Each row is a point on a tangle of strands that fork and nearly touch. The rows are in no order.
Two points are linked if the straight distance between their rows is under 528. Some points are linked to none.
Zos: [180,-51,-90,45,-37,125,155,46,-137,-117,-125,-161,42,-104,153,14,532,-265,-151,-98]
sedad: [68,78,29,-47,70,-81,-204,75,-283,-165,104,-77,-185,-70,280,48,6,35,-253,104]
Diru: [133,-2,-200,263,16,-56,-227,-234,-181,-243,-6,326,-112,60,143,-97,-206,10,12,-15]
labaf: [434,166,-245,-13,-126,-10,-138,26,77,-102,327,37,26,45,-44,49,-147,-8,-5,-4]
Per: [1,39,-340,-62,25,81,-150,-89,-208,-99,56,99,-183,-78,169,110,-29,-37,-26,314]
metek: [128,-69,-331,175,42,86,-330,-152,-253,-51,46,313,-33,224,106,-53,-235,197,104,-22]
zuf: [335,-57,-363,-41,-11,73,-175,3,-84,244,149,145,-201,83,117,65,-108,238,-84,109]
Div: [-92,167,67,83,-363,-14,-65,67,60,406,-89,-183,272,329,-55,-266,-142,-183,116,6]
Gero: [-335,-233,-18,11,-63,141,-121,-267,-247,229,-386,110,-78,93,134,-149,215,28,-127,-61]
Mif: [248,57,-394,105,54,-96,3,102,-76,364,74,161,-168,60,112,-49,-85,162,-22,138]
mub: [61,270,-54,-34,109,-105,-130,65,-24,107,-38,-26,-1,268,154,-169,-130,106,95,189]
Bis: [-232,232,15,213,11,-197,186,-1,-105,-127,90,-299,-97,-378,-9,175,419,58,-131,-100]
vuzu: [-173,-38,158,-91,-78,18,-176,-37,-102,-55,-177,-25,208,68,-183,-254,-289,-208,12,93]
sas: [66,-21,-69,-181,10,198,119,110,327,-105,188,-83,214,112,-115,198,80,-27,167,83]
nef: [68,259,-45,-156,-148,200,35,157,-144,246,-178,-163,-185,-35,18,-203,158,-246,163,-97]
lamol: [139,108,63,-309,23,-98,-20,55,-36,-67,-103,-343,23,-97,-9,-144,121,68,169,181]
tapop: [87,-139,-240,-200,28,-48,-113,172,54,-282,422,-250,61,-211,-224,135,160,88,66,94]
gepe: [-103,-168,-21,271,205,-278,282,171,38,10,65,-57,193,-85,86,31,410,-36,-314,-87]
rara: [-35,229,-78,248,70,-16,102,230,-9,89,75,224,90,62,-51,-73,-359,-164,-9,14]
Goz: [26,53,212,-55,-149,-222,-158,30,8,-218,357,-289,159,-174,-191,96,-358,5,-131,117]
bada: [73,489,332,-98,-108,-4,83,88,-173,-204,-58,-101,-173,-253,-145,43,47,-108,140,-196]
vebab: [25,65,-321,-91,119,-69,-204,54,-141,-202,261,106,-80,-6,96,207,-40,127,-82,294]
Rugi: [265,135,-166,-69,-246,117,103,237,87,43,368,-390,110,-278,-199,161,-37,87,120,79]
negeb: [-342,47,-109,166,108,10,256,-267,140,-121,161,-59,82,-185,-20,317,420,-4,-330,-85]
gad: [-105,-71,333,-207,226,-101,255,182,139,183,-151,-82,-102,-27,49,46,218,150,-45,-72]
Zoso: [95,95,-152,-30,-113,100,168,254,224,-83,380,-295,8,-279,-220,164,105,54,208,-64]
pum: [28,-52,-229,88,84,109,35,264,-208,-32,115,174,-33,-130,26,73,-75,-193,-144,86]
Nimu: [-98,-134,-128,-107,11,10,93,44,-131,249,-257,-72,-85,-157,2,-191,111,-147,41,173]
bemu: [170,247,-80,-134,-169,240,96,226,-64,196,-11,-290,-44,-161,-56,-92,-21,-152,173,37]
Rorag: [-28,-375,16,-29,68,261,-66,-76,65,-28,-265,190,100,222,-12,-198,64,-13,194,-177]
buf: [-108,-369,147,63,-53,-34,-1,-115,-118,333,-358,18,-123,-92,67,-323,-21,-3,-127,-122]
Bez: [148,-49,-97,59,173,136,-155,320,-227,-204,90,171,79,235,183,35,93,-61,-166,-72]
rusob: [-56,-44,-118,116,104,79,60,-17,-10,147,-301,165,-34,253,198,-155,273,-51,95,-85]
foma: [-77,-70,132,-332,-17,115,-67,6,47,-25,153,-198,-61,-169,-74,188,-226,151,-49,232]
gunib: [-291,-17,40,-64,5,53,210,-471,-78,-32,-188,74,-51,-281,-95,340,308,20,-204,145]
rezaz: [-25,344,-129,-28,185,-292,-35,163,-62,13,111,-37,-1,50,106,-44,-132,124,40,312]
lazaf: [202,-187,-77,174,-86,-129,-62,-287,-137,-114,-195,29,-60,-120,137,-217,103,-152,-125,-16]
fef: [51,156,-105,81,-211,157,161,-162,-212,69,-114,-28,-352,-411,60,85,84,-249,-63,-46]
senid: [-5,-116,-223,151,13,-108,84,-210,-27,-103,127,37,-109,-252,137,199,204,33,-235,119]
ziv: [187,-252,313,16,168,-16,21,197,134,-176,12,9,20,102,154,-80,194,52,-135,-334]
Vez: [-265,14,20,-45,237,25,25,160,-144,77,-47,143,-136,26,178,154,-66,104,-163,193]
didig: [139,14,116,237,156,-407,133,166,230,88,242,74,-129,-87,55,-97,-111,166,-105,-198]
zire: [85,-147,6,-50,198,-17,148,274,188,213,137,33,46,56,7,33,-41,185,-53,20]
Lizem: [-169,-135,-220,248,44,-43,164,-297,166,-69,266,19,-51,-222,54,300,284,60,-339,-19]
Lod: [-30,-261,88,302,163,-216,282,20,-14,39,-184,63,188,-88,78,-116,206,-65,-287,-100]
lur: [65,-115,-62,-158,30,-108,-278,-148,-157,-160,-258,-47,30,132,98,-324,100,-43,92,160]
Timug: [-30,122,219,-218,3,232,-63,-124,-54,-97,-123,139,-309,18,82,173,17,-37,-20,-101]
Mog: [-86,101,-14,-275,32,-126,-141,-65,20,-301,179,-269,-176,-236,-10,126,100,210,109,177]
vimu: [275,-54,-192,170,-119,79,103,38,26,-42,86,148,-98,-244,-92,-122,-151,-332,5,-97]
tatal: [180,349,29,3,-101,-48,51,115,60,-98,250,-173,-111,-231,-7,32,-167,-48,69,-31]
kapav: [194,-370,-157,190,155,-154,-4,70,-68,5,-58,269,240,40,-175,-214,-181,106,26,-95]
von: [232,-395,-90,174,99,-93,148,45,77,98,-95,171,60,-35,-29,-184,31,9,-18,-107]
gere: [132,-35,51,113,41,198,-125,156,-50,150,47,92,138,320,55,-82,-279,101,-15,-147]
fim: [191,-133,-166,-117,36,79,-73,356,-106,-157,286,-19,240,-18,-159,104,-19,-90,-150,50]
Kepi: [322,-253,-85,-130,25,67,18,-21,91,-28,-114,-92,-43,41,155,-121,353,-28,34,-37]
bisi: [170,-232,-380,160,29,-153,-19,-243,-25,-47,194,117,-22,-79,127,200,235,195,-289,120]
pepef: [248,-113,-255,84,103,52,63,-13,50,78,-138,53,13,218,248,-80,427,-6,33,2]
Tir: [-114,402,-8,-204,-131,154,126,1,-105,-92,-186,-92,15,-205,-332,79,80,-92,380,144]
Sako: [-165,-103,155,-168,-204,176,-147,-188,22,321,-266,119,-209,86,5,-338,-22,5,137,-273]
mesod: [366,-112,-68,59,-126,277,-66,-117,165,-109,-2,159,-96,97,50,-145,-38,-170,116,-255]
Mame: [53,79,0,-33,-163,-53,-96,143,123,-176,418,-240,323,177,-125,370,6,-15,-30,109]
Siv: [-151,33,-104,-245,-117,315,-295,-24,-204,229,-83,-11,-286,91,180,-88,-66,6,-9,102]
ratis: [-53,-129,-226,-25,119,-53,37,220,44,-288,293,-214,-47,-216,-96,161,450,11,68,-26]
fudek: [-133,153,256,-353,83,-142,63,-90,184,-303,-81,-132,104,-42,-257,71,173,65,258,73]
tubev: [-103,36,107,169,37,28,70,-125,-87,-173,-148,278,-190,-131,108,92,-66,-185,-140,-113]
guger: [45,-80,167,54,192,-274,15,-2,181,-299,-66,127,146,74,-26,-193,-21,23,89,-78]
voli: [-18,99,222,-46,-200,178,155,45,242,76,-77,-162,295,294,-127,193,3,-207,126,0]
Nem: [-71,-83,7,-69,-108,-16,-126,-241,185,127,-248,18,186,252,-131,-379,-157,55,300,4]
roka: [-81,32,137,-172,-20,-122,-230,-29,43,-439,297,-337,-194,-277,-155,74,76,109,64,-87]
nukar: [-50,170,-152,-200,-87,123,193,-112,112,53,-171,-20,-78,-199,-215,12,32,-136,353,165]
daziv: [150,-148,17,258,148,-72,-128,77,-189,-300,89,192,40,114,239,30,119,28,-268,-209]
peref: [40,29,35,-13,51,-95,399,91,131,308,-145,-91,-200,-287,-9,-33,124,-26,66,-19]
sovan: [-52,106,-79,-202,-129,35,9,-7,-224,258,-288,-175,-196,-147,1,-215,178,-145,143,77]
loto: [43,5,210,-225,-297,301,-25,-29,97,25,140,-336,107,58,-64,359,-145,-29,-13,134]
Gemu: [-124,161,-43,100,125,-323,160,-152,-68,52,-58,-250,79,-108,198,48,398,129,-247,173]
Des: [-42,-254,-127,95,170,-358,70,-57,178,-228,161,8,6,-142,-35,36,297,60,-45,11]
Kudov: [-330,-178,52,-206,-31,278,-70,-209,9,92,-255,251,-145,-15,-144,4,-207,0,104,62]
notu: [-311,-56,49,100,-278,78,-330,-44,-147,129,-66,32,374,310,-46,-374,-252,-19,148,-141]
rizot: [140,-162,98,203,-97,76,-22,128,13,402,11,-14,293,311,-135,-175,-333,97,20,-163]
lada: [-273,22,39,34,102,220,29,66,53,26,-6,240,107,153,-62,132,-345,6,40,104]
Zor: [-18,365,425,-146,-41,13,250,48,-90,-40,-107,32,-129,-273,-345,95,56,-114,208,-178]
mukub: [-215,23,154,-137,151,-193,172,-175,-18,80,-319,80,-130,-96,-14,48,182,94,23,152]
gez: [-33,-206,55,-88,43,25,30,-298,-29,-62,-409,19,40,109,95,-48,471,-49,-53,2]
paku: [-323,231,11,-300,-145,256,-263,-89,-169,190,-165,107,-200,174,27,-104,-39,-72,123,43]
Geve: [-156,194,148,115,46,-84,183,-97,-235,74,-199,-25,-110,-135,150,113,217,-100,-310,-17]
sifo: [-149,113,111,-192,21,188,133,72,234,-24,-56,-44,246,214,-160,186,2,-89,162,126]
Vezo: [-227,-71,14,-85,-236,353,-172,-241,107,138,-101,164,-20,154,-116,-83,-283,-42,167,-86]
vuvek: [47,408,305,15,-239,82,-34,-64,13,-61,44,-91,-7,-7,-64,54,-374,-209,-23,-68]
tumok: [173,-57,101,-201,-60,70,-14,-176,266,74,-194,-57,-1,152,-52,-232,-7,13,238,-19]
vedi: [-171,325,190,-238,16,151,-161,-149,-149,60,-255,169,-233,218,18,5,32,-43,107,-23]
tufak: [-84,139,215,-270,166,-58,172,18,71,262,-293,-24,-151,94,21,-32,180,114,126,66]
pon: [-153,-38,14,95,256,-36,-12,84,-174,-83,-29,58,37,162,339,189,317,120,-311,46]
rel: [55,-90,47,258,242,-9,116,63,87,-194,-138,269,82,237,192,-14,216,1,26,-257]
Vod: [64,-55,87,-220,-158,205,-182,30,-1,-108,352,-235,110,7,-63,340,-228,67,-151,173]
kulo: [193,44,-17,-48,108,153,-144,342,-128,58,89,20,81,305,173,-57,-45,16,-102,-14]
bofi: [28,125,76,-56,19,-186,194,-28,92,183,-162,-56,-148,-231,-72,-163,-128,-40,121,82]
mize: [-294,-389,-106,52,161,131,-128,-33,-183,164,-195,171,184,217,-23,-261,-126,206,243,-62]
luk: [-165,-56,-127,26,12,-143,-152,-138,-195,-10,-325,111,-11,68,60,-328,87,-117,80,123]
gab: [111,-92,-153,303,159,-117,45,72,8,43,-35,296,241,180,-105,-220,-250,77,172,-118]
pag: [122,-347,-274,52,46,199,-42,-174,52,210,-76,203,-157,95,143,14,26,232,72,5]
Tav: [-199,-189,31,-144,-33,168,-39,-254,-192,145,-317,50,-214,-66,104,67,159,-16,-151,91]
Zolit: [-169,194,59,-171,137,157,154,459,-173,-11,88,-152,-42,-139,31,201,107,-28,-32,76]
zuzi: [74,120,112,85,-359,39,2,187,-34,390,9,-340,247,246,-52,-33,-145,-234,6,73]
Kodo: [-130,315,54,217,-23,-60,280,-139,-152,-12,-16,-188,50,-321,43,152,336,-86,-359,-110]
Fodid: [-223,-213,7,-137,-38,202,150,-344,-89,115,-217,68,-233,-256,25,282,180,9,-176,132]
falak: [-240,289,190,-192,23,-1,-17,195,-83,-273,129,-223,46,-197,-175,179,-23,29,79,83]
Samo: [-226,292,351,-129,74,-97,279,-11,79,-66,-12,151,-194,-264,-302,225,66,-27,146,-127]
zagov: [-113,57,133,63,-319,119,-288,-180,-48,142,-1,-107,145,428,55,174,-334,40,18,179]
gabim: [259,50,167,167,89,-70,-118,179,28,15,206,81,226,333,20,15,-301,259,-86,-216]
naf: [-381,57,160,29,133,-366,86,-51,60,-166,168,-71,-275,-398,-132,156,-36,94,-74,9]
ripa: [-38,-130,46,-183,66,27,-24,-57,65,93,26,20,-153,-144,28,57,-234,182,-59,192]
fita: [-298,-223,-35,17,248,31,52,82,-156,-91,-29,144,16,-23,183,248,196,69,-284,153]
Zum: [-282,57,81,30,231,-193,192,311,5,-119,64,-200,0,-73,48,160,551,-18,-85,-133]
naz: [122,-50,211,-70,134,41,52,217,234,-229,116,-17,86,78,20,-20,111,-74,-16,-236]
Rog: [-42,36,13,-53,-39,32,282,142,263,-25,232,-195,-175,-445,-206,151,46,57,163,-96]
fon: [23,222,124,16,-18,-302,102,-127,176,134,-135,-23,14,-92,-128,-252,-345,-29,165,114]
ravot: [241,82,-259,-186,40,125,4,159,208,-80,311,-58,33,107,16,181,167,91,117,81]
Rup: [-262,97,-38,136,-108,-11,-107,-6,5,176,-217,217,110,197,-39,-482,-108,-132,248,-229]
san: [63,398,102,-19,-278,124,110,11,187,-145,158,-274,166,34,-100,279,-11,-111,231,33]
vomo: [95,0,-129,192,-171,82,199,-127,-29,137,-91,120,-308,-395,-18,-67,-96,-330,-17,-76]
dubo: [470,92,-335,-3,-58,-100,-67,15,7,-47,246,-21,-166,-77,110,22,96,41,-11,22]
menop: [44,67,-75,315,143,-84,54,-58,184,-155,88,354,220,189,-103,-16,-336,90,191,-83]
gafi: [254,-109,-208,76,-140,-17,-207,-275,-115,-173,-25,125,-182,-115,86,-191,-126,-127,5,54]
Vedub: [-27,221,-65,-238,67,-19,-85,-198,66,-237,79,-60,-288,-48,175,222,147,185,117,161]
gesum: [20,261,61,28,-241,28,34,189,101,-236,340,-378,268,13,-141,336,54,-66,122,27]
gare: [154,-40,23,-207,102,-246,-138,-29,-53,-182,-96,-180,32,1,89,-200,139,70,46,194]
Moduk: [172,-89,-67,103,-44,44,221,-193,130,-222,-25,-96,63,-118,119,99,578,-165,-143,-190]
kasu: [-16,139,306,-198,-274,263,68,71,12,160,5,-343,90,-46,-168,178,-185,-118,24,39]
Zil: [-84,-172,-126,-84,52,85,-92,131,36,-132,305,128,276,67,-214,294,-247,85,-132,217]
Nafu: [-170,-245,-284,-14,27,125,-139,-62,-139,265,-42,199,-117,-27,5,-62,-260,128,18,231]
Guk: [160,-71,-78,-222,-54,202,44,-117,145,91,-170,-39,-184,-11,42,-67,167,-84,182,-8]
bal: [99,40,-144,48,-223,189,45,-1,36,-4,-61,77,11,-109,-172,-271,-122,-459,164,-116]
pote: [246,56,-64,156,-21,-227,48,-56,-62,-151,-12,-25,-98,-198,125,-138,104,-168,-66,-33]
zemuf: [-297,87,115,34,171,-40,69,-28,-242,212,-234,81,-180,15,246,121,56,96,-268,125]
musu: [188,-75,-126,-5,65,181,-42,241,-207,-150,-69,-11,17,89,198,-51,291,-243,-93,-56]
pem: [66,-47,227,251,118,-434,253,70,54,0,-82,-64,2,-202,88,-167,171,-73,-210,-195]
vinop: [-205,115,135,-78,38,-159,140,-476,-64,-56,-258,133,-165,-158,-65,229,299,52,-37,122]
pebe: [22,161,16,-80,-56,242,-279,-130,-22,-173,-18,88,-36,268,112,18,-238,-12,69,32]
Tefo: [-77,298,193,-21,-402,39,-269,-180,-88,75,-78,-219,109,308,2,-11,-269,-183,36,98]
Vezu: [249,144,-196,-56,-159,90,112,299,-44,210,186,-293,141,-167,-145,-3,-127,-75,68,179]
fedo: [34,-145,354,-166,76,24,47,177,-70,-87,-134,-92,-22,-140,-13,-97,4,-131,-121,-128]
feze: [-219,54,-10,121,172,-162,-156,-38,-134,155,-150,160,49,195,55,-227,-380,229,115,161]
lun: [-302,-29,-57,161,20,-47,206,-70,8,-125,152,-268,-53,-348,-83,279,487,8,-221,-134]
Pab: [-122,200,208,68,-172,79,-143,-79,35,147,-206,87,79,306,-48,-350,-224,-108,177,-266]
Dedo: [-71,40,-239,170,-163,50,-42,-21,-35,138,-146,226,-78,14,-6,-400,-59,-310,155,-156]
Las: [-51,67,-93,40,160,-150,56,-14,-73,-133,-14,-107,39,42,267,111,457,48,-182,87]
kul: [86,96,247,132,130,-469,110,165,127,-70,115,-171,-110,-168,55,-174,96,11,-79,-208]
lazim: [-33,-74,-23,36,120,-379,64,-109,-73,132,-63,-185,-52,-166,193,-20,169,226,-208,252]
loso: [-136,-199,106,-236,22,75,-17,-228,-87,-57,-441,113,-33,51,-108,-122,349,-140,112,15]
zenu: [21,-314,54,101,49,131,-158,-88,-143,319,-102,66,-70,163,122,-277,-248,292,130,-260]
Deve: [234,74,75,82,-369,-27,-131,8,-46,288,104,-250,163,162,-67,-52,-339,-116,-90,78]
rud: [41,-306,-16,96,85,-97,71,-386,78,-44,-257,5,96,19,149,-48,313,130,-150,36]
ponor: [-93,-129,-50,415,225,-68,171,-112,102,-223,2,263,142,143,202,150,313,85,-168,-230]
Ninet: [-25,-98,-38,-4,-189,249,-147,-254,119,206,-130,176,-173,70,-4,-247,-218,24,187,-192]
vuvo: [89,-414,-199,-58,51,263,78,7,159,257,-47,164,-11,50,-60,-46,-68,92,110,23]
numul: [314,160,7,160,15,-127,-48,-25,-10,-96,-71,78,-131,95,223,-241,-8,-90,19,-157]
badi: [-15,73,20,178,180,-177,134,-29,300,-267,-20,277,180,119,-87,-76,-125,-41,189,-74]
Bulor: [-97,106,183,-226,3,317,-45,345,-150,257,-79,-149,8,149,40,-31,-127,-123,-93,22]
supo: [-280,-28,-65,24,-224,-28,-276,-109,-105,76,-87,46,253,131,-170,-342,-357,-125,97,142]
siful: [-82,144,-37,18,-4,-44,-62,-96,-337,-75,46,-180,-224,-241,292,204,139,41,-327,155]
Vavu: [431,112,47,115,-42,-16,-237,-14,-33,-129,117,86,-73,192,185,-167,-196,42,-49,-198]
dit: [210,-134,29,-75,38,-38,-233,120,-209,-262,196,1,-25,-105,71,-23,-123,-8,-252,18]
tonip: [223,-152,-207,-45,44,149,93,86,239,229,102,96,51,141,-44,15,-81,141,100,62]
Bev: [269,-109,-284,-65,47,-20,-127,59,-18,92,325,150,-222,-52,77,236,-64,297,-226,41]
Zadu: [-30,-177,-161,-96,54,86,-59,-66,57,256,80,120,-86,-7,-47,62,-366,270,5,267]
papil: [-126,222,297,-219,-239,275,104,167,-152,46,-21,-344,50,-281,-275,233,-188,-5,61,90]
nidev: [-197,51,74,247,-379,-68,-178,-98,3,287,-79,-43,339,389,-61,-218,-265,-69,161,-36]
taliv: [-201,260,-19,79,145,151,135,291,44,-14,128,198,60,85,-17,183,-234,-143,-22,68]
Kebe: [-1,173,184,-349,-35,-157,-2,-53,-11,-249,-122,-330,87,-221,-235,-67,110,111,269,164]
fiki: [-23,73,41,189,234,19,78,71,73,3,-217,266,42,305,146,-122,46,41,167,-169]
Didu: [-82,-123,7,219,217,-277,37,-50,202,-244,169,81,-30,61,134,92,342,94,-147,-187]
ridob: [-23,86,240,-112,171,144,-76,318,-188,53,-90,-22,-64,193,229,-30,-45,-16,-168,-62]
vugob: [74,-148,-83,40,77,-82,-2,172,198,-284,381,-210,-145,-154,-104,94,383,-64,21,-271]
tet: [329,34,-182,74,-156,-144,-251,43,-94,-61,133,42,418,342,-182,48,-196,55,-87,76]
zagur: [-97,-73,-125,48,217,-424,-54,126,85,-235,295,-26,23,-131,-126,17,86,92,-29,67]
faneg: [69,68,-15,-27,67,132,-129,-1,67,-194,145,162,-39,114,96,110,-162,45,-20,15]
benut: [-39,149,-31,-222,-6,329,-33,-63,188,-79,188,70,-152,75,64,315,-131,67,52,110]
Sanuk: [-64,173,162,-66,-77,-194,-63,-87,28,-123,59,-150,163,-78,-150,-7,-389,-44,3,246]
kapeg: [-315,-75,99,228,210,-453,6,-76,88,-131,207,10,-181,-209,14,105,16,129,-241,-49]
nir: [-60,157,149,94,-136,-70,82,-129,238,251,-109,-13,148,181,-130,-118,-369,-10,159,55]
Sisas: [59,-164,133,-26,227,-95,271,225,258,269,21,-55,-111,17,163,42,236,226,-81,-108]
torok: [-134,-359,-73,81,8,224,-186,38,-112,106,-133,126,270,287,-46,-352,-69,40,245,-267]
laf: [173,-329,-147,197,82,-285,130,-212,126,-69,6,-9,148,-88,78,-62,369,115,-193,-2]
bobe: [108,226,216,63,-396,106,96,-73,183,55,0,-237,152,200,-64,241,-63,-265,170,1]
mov: [-149,-21,67,-2,-23,164,-7,-9,159,32,164,96,182,160,-78,312,-353,105,-29,196]
bub: [114,464,113,-11,-135,18,-22,-1,-43,-294,96,-105,-94,-186,-51,17,-188,-223,105,-71]
bak: [-60,30,147,-72,3,-75,394,75,185,137,9,-132,-241,-461,-135,124,148,58,82,-114]
vob: [-172,236,303,-268,-37,135,83,187,-100,-40,90,-253,-146,-318,-149,241,-93,115,29,14]
ber: [-340,121,237,-70,134,-166,186,-92,154,-199,28,189,-195,-309,-215,213,-119,-16,34,-48]
sadu: [161,-313,-235,77,-347,290,-221,-40,-23,320,115,57,305,358,-198,111,-206,78,19,-51]
Fuv: [-126,-141,226,-112,-166,-8,-26,-132,-100,360,-391,54,-217,-32,-28,-377,118,-97,10,-219]
Zozi: [-30,235,95,-7,82,-108,158,81,42,-165,30,-38,-167,-182,38,109,210,-74,63,-114]
kep: [-12,19,-136,-2,149,93,111,468,-246,-56,164,-61,-7,-156,103,146,177,-132,-162,84]
dozu: [317,144,96,159,-239,-145,-63,9,29,29,181,-126,198,30,-133,-86,-392,-160,-74,8]
vegu: [200,-185,-97,-93,40,8,-235,208,-112,-382,372,47,31,-80,-43,119,40,-46,-238,-91]
kiz: [-183,222,53,-221,106,222,115,404,-102,219,-47,-192,114,101,-1,78,-7,-73,40,181]
Tefuz: [173,-413,82,70,164,100,58,-1,141,40,-190,117,132,190,12,-208,30,137,152,-207]
lisis: [-165,152,191,-45,-166,305,-269,-150,-47,85,-7,34,-28,306,72,109,-457,71,-17,22]
Lom: [-121,126,114,148,201,-431,-3,51,198,-4,325,-26,-293,-104,92,47,-95,237,-104,-94]
Sudo: [-61,-14,301,-233,-29,44,-24,88,-119,-29,-200,-127,52,-101,-155,-172,-151,-190,-17,9]
suzo: [-30,292,178,-297,-30,338,16,-49,101,40,8,11,-235,76,28,254,-80,-2,87,-21]
moven: [-441,-170,-70,73,-65,56,-213,-70,-325,188,-287,222,-16,105,171,-340,92,20,14,-152]
nuva: [-91,6,294,-174,188,-319,-30,-94,209,-387,-66,-9,81,26,-92,-92,64,60,105,-16]
zik: [44,-313,19,118,94,-284,164,-167,-20,295,-217,-108,14,-139,136,-161,119,167,-235,147]
bod: [-245,-174,-240,141,-33,-21,-245,-65,-281,84,-192,212,26,76,69,-375,-82,-38,74,13]
gatis: [-107,23,22,222,44,96,76,-107,35,-9,-179,365,-147,4,27,-47,-206,-103,90,-153]
zam: [311,134,-432,106,7,-84,74,13,-29,171,90,24,-176,-5,220,10,203,10,16,135]
reru: [241,-9,-298,96,-13,42,-291,19,-172,-79,106,235,204,270,-82,-33,-264,97,-5,12]
Zag: [-33,-143,-22,-26,-3,-95,-156,58,174,-197,377,2,371,203,-228,315,-141,146,-85,135]
vizas: [40,-311,-96,189,25,108,-8,-332,-46,129,-213,123,-94,70,227,-32,105,164,-84,-62]
Gop: [14,-66,84,-145,-17,-196,-254,-25,32,-377,417,-235,-14,-235,-181,53,-175,79,-77,30]
Loz: [70,-247,-201,128,-205,210,-123,128,-46,355,63,96,303,241,-200,-182,-236,-22,39,-145]
mobik: [95,-69,-134,-151,104,-239,-76,117,115,-197,273,-118,152,-57,-149,2,44,105,40,165]
Fika: [-185,79,82,179,164,-191,342,93,66,-51,-32,-76,86,-93,62,117,519,-95,-178,-157]
segov: [34,-141,-263,52,-41,-116,205,-179,-38,149,-186,-61,-85,-305,8,-103,188,-106,26,227]
vara: [317,58,225,72,44,-37,-171,-11,187,-183,191,44,119,314,97,-49,-193,216,12,-233]
boruv: [-67,5,-166,69,-79,2,241,-93,-168,64,-132,-99,-158,-463,-1,105,171,-132,-75,143]
zunus: [-234,342,89,-190,33,52,124,83,-124,-300,-80,10,-42,-242,-238,208,177,-49,223,64]
Nadok: [-129,15,-125,90,40,145,213,-99,183,28,-213,344,-112,-7,-74,-6,5,-201,196,-36]
kovip: [57,-498,140,144,69,-8,-54,-80,-159,292,-272,19,-44,38,137,-303,-83,208,-56,-211]
duk: [-153,-92,-277,11,-109,215,-191,-79,-171,309,-53,182,-262,25,171,-147,-109,23,-9,40]
Zana: [202,-248,6,-17,-174,96,30,90,241,164,156,-115,389,355,-121,302,0,88,15,130]
dav: [391,304,-46,60,-152,-207,-112,19,103,-163,339,-125,66,-12,-46,-45,-222,-42,36,-23]
zopim: [23,32,-56,154,107,-17,46,257,-130,48,-30,159,-6,-19,63,-126,-137,-191,-96,-2]
vesu: [-45,-54,-144,-60,51,115,327,7,282,25,-32,135,-42,-203,-169,85,-11,-137,202,81]
Faru: [258,-32,-269,-33,-64,-45,-69,251,-84,66,148,1,368,126,-240,6,-133,-75,-83,155]
pozev: [209,-258,-278,98,77,-127,-86,-66,8,3,299,170,-159,-16,125,258,190,356,-300,-76]
nevo: [-3,-47,79,166,87,-20,-22,-76,-82,-347,-9,162,-74,-40,197,95,140,-112,-233,-149]
dov: [-59,270,-5,-87,85,-337,-50,-52,104,-107,148,-107,37,-47,-37,-18,-260,159,84,297]
tig: [266,-239,-82,176,-252,128,-79,73,42,190,74,17,460,468,-181,191,-106,63,7,-77]
Rugu: [226,-126,-94,120,-18,-86,149,27,162,-309,196,-84,-55,-223,9,28,415,-185,-3,-255]
Fotas: [-35,161,-167,-116,-13,-37,-27,-275,-55,-83,-112,46,-274,-155,115,100,55,24,105,249]
fav: [62,-293,383,-70,164,-74,0,139,-11,-59,-94,-70,-31,-17,153,-89,65,84,-220,-163]
subip: [-195,-106,9,79,140,15,-132,-21,-76,74,-144,131,254,306,-62,-166,-301,178,171,99]
kagi: [-48,226,-76,190,126,-142,-155,-35,-128,115,-153,186,-96,260,218,-259,-192,119,106,30]
tato: [77,185,303,60,-278,92,-45,-46,100,-101,254,-130,45,-25,-55,248,-436,-134,-130,-53]
los: [152,-1,54,-40,56,-42,11,232,304,-256,374,-142,61,-4,-96,39,163,-77,60,-253]
tise: [-12,-116,96,174,-40,22,7,-45,128,373,-79,54,136,185,-92,-251,-420,149,149,-106]
sulob: [-244,-222,94,-322,6,207,-31,-247,14,22,-374,196,-82,17,-224,-52,96,-74,181,51]

A fork is a point with three links. Follow the links from the first point to the second and name the forks in between, in order.
tatal / Bis: dav
bak / supo: rizot gere kulo Bez vugob
zopim / Nimu: kulo gere rizot
Zag / mobik: kulo Bez vugob

Follow the links from the first point to the second, and from the first to the third. Name the last point that the two ways share.
gabim / Nadok / Zil: kulo
Lod / fedo / Bev: dav
nef / vugob / Bulor: kulo
tet / Zana / pum: gere
voli / fon / sadu: rizot
labaf / gez / ridob: vugob
bofi / papil / fedo: Bez
rel / vinop / Bulor: Des

A fork is a point with three links, a tip a point with one. Leave the first point through the second and follow the links. Name the first fork or tip that comes.
Zadu / Nafu: Tefo
kasu / papil: Bez
ziv / fav: dav
ponor / rel: Nem
numul / pote: siful

Name the points in between on the shortest way along the links from the first point to the second, in order.
guger / Tav: nuva fudek Kebe lamol gare lur luk bod moven Gero
senid / fedo: bisi pozev Bev zuf Mif zam dubo labaf dav dozu Deve zuzi Div nidev notu supo vuzu Sudo
vara / Kudov: gabim gere kulo Bez musu Zos Moduk Rugu vugob ratis tapop mobik zagur Des laf rud gez loso sulob
Faru / rara: tet reru metek Diru gafi lazaf pote numul Vavu vara gabim gere kulo ridob Bulor kiz Zolit kep pum zopim
Kebe / mize: fudek nuva guger badi menop gab kapav von Tefuz Rorag torok
tato / kapeg: vuvek bub bada Zor Samo ber naf
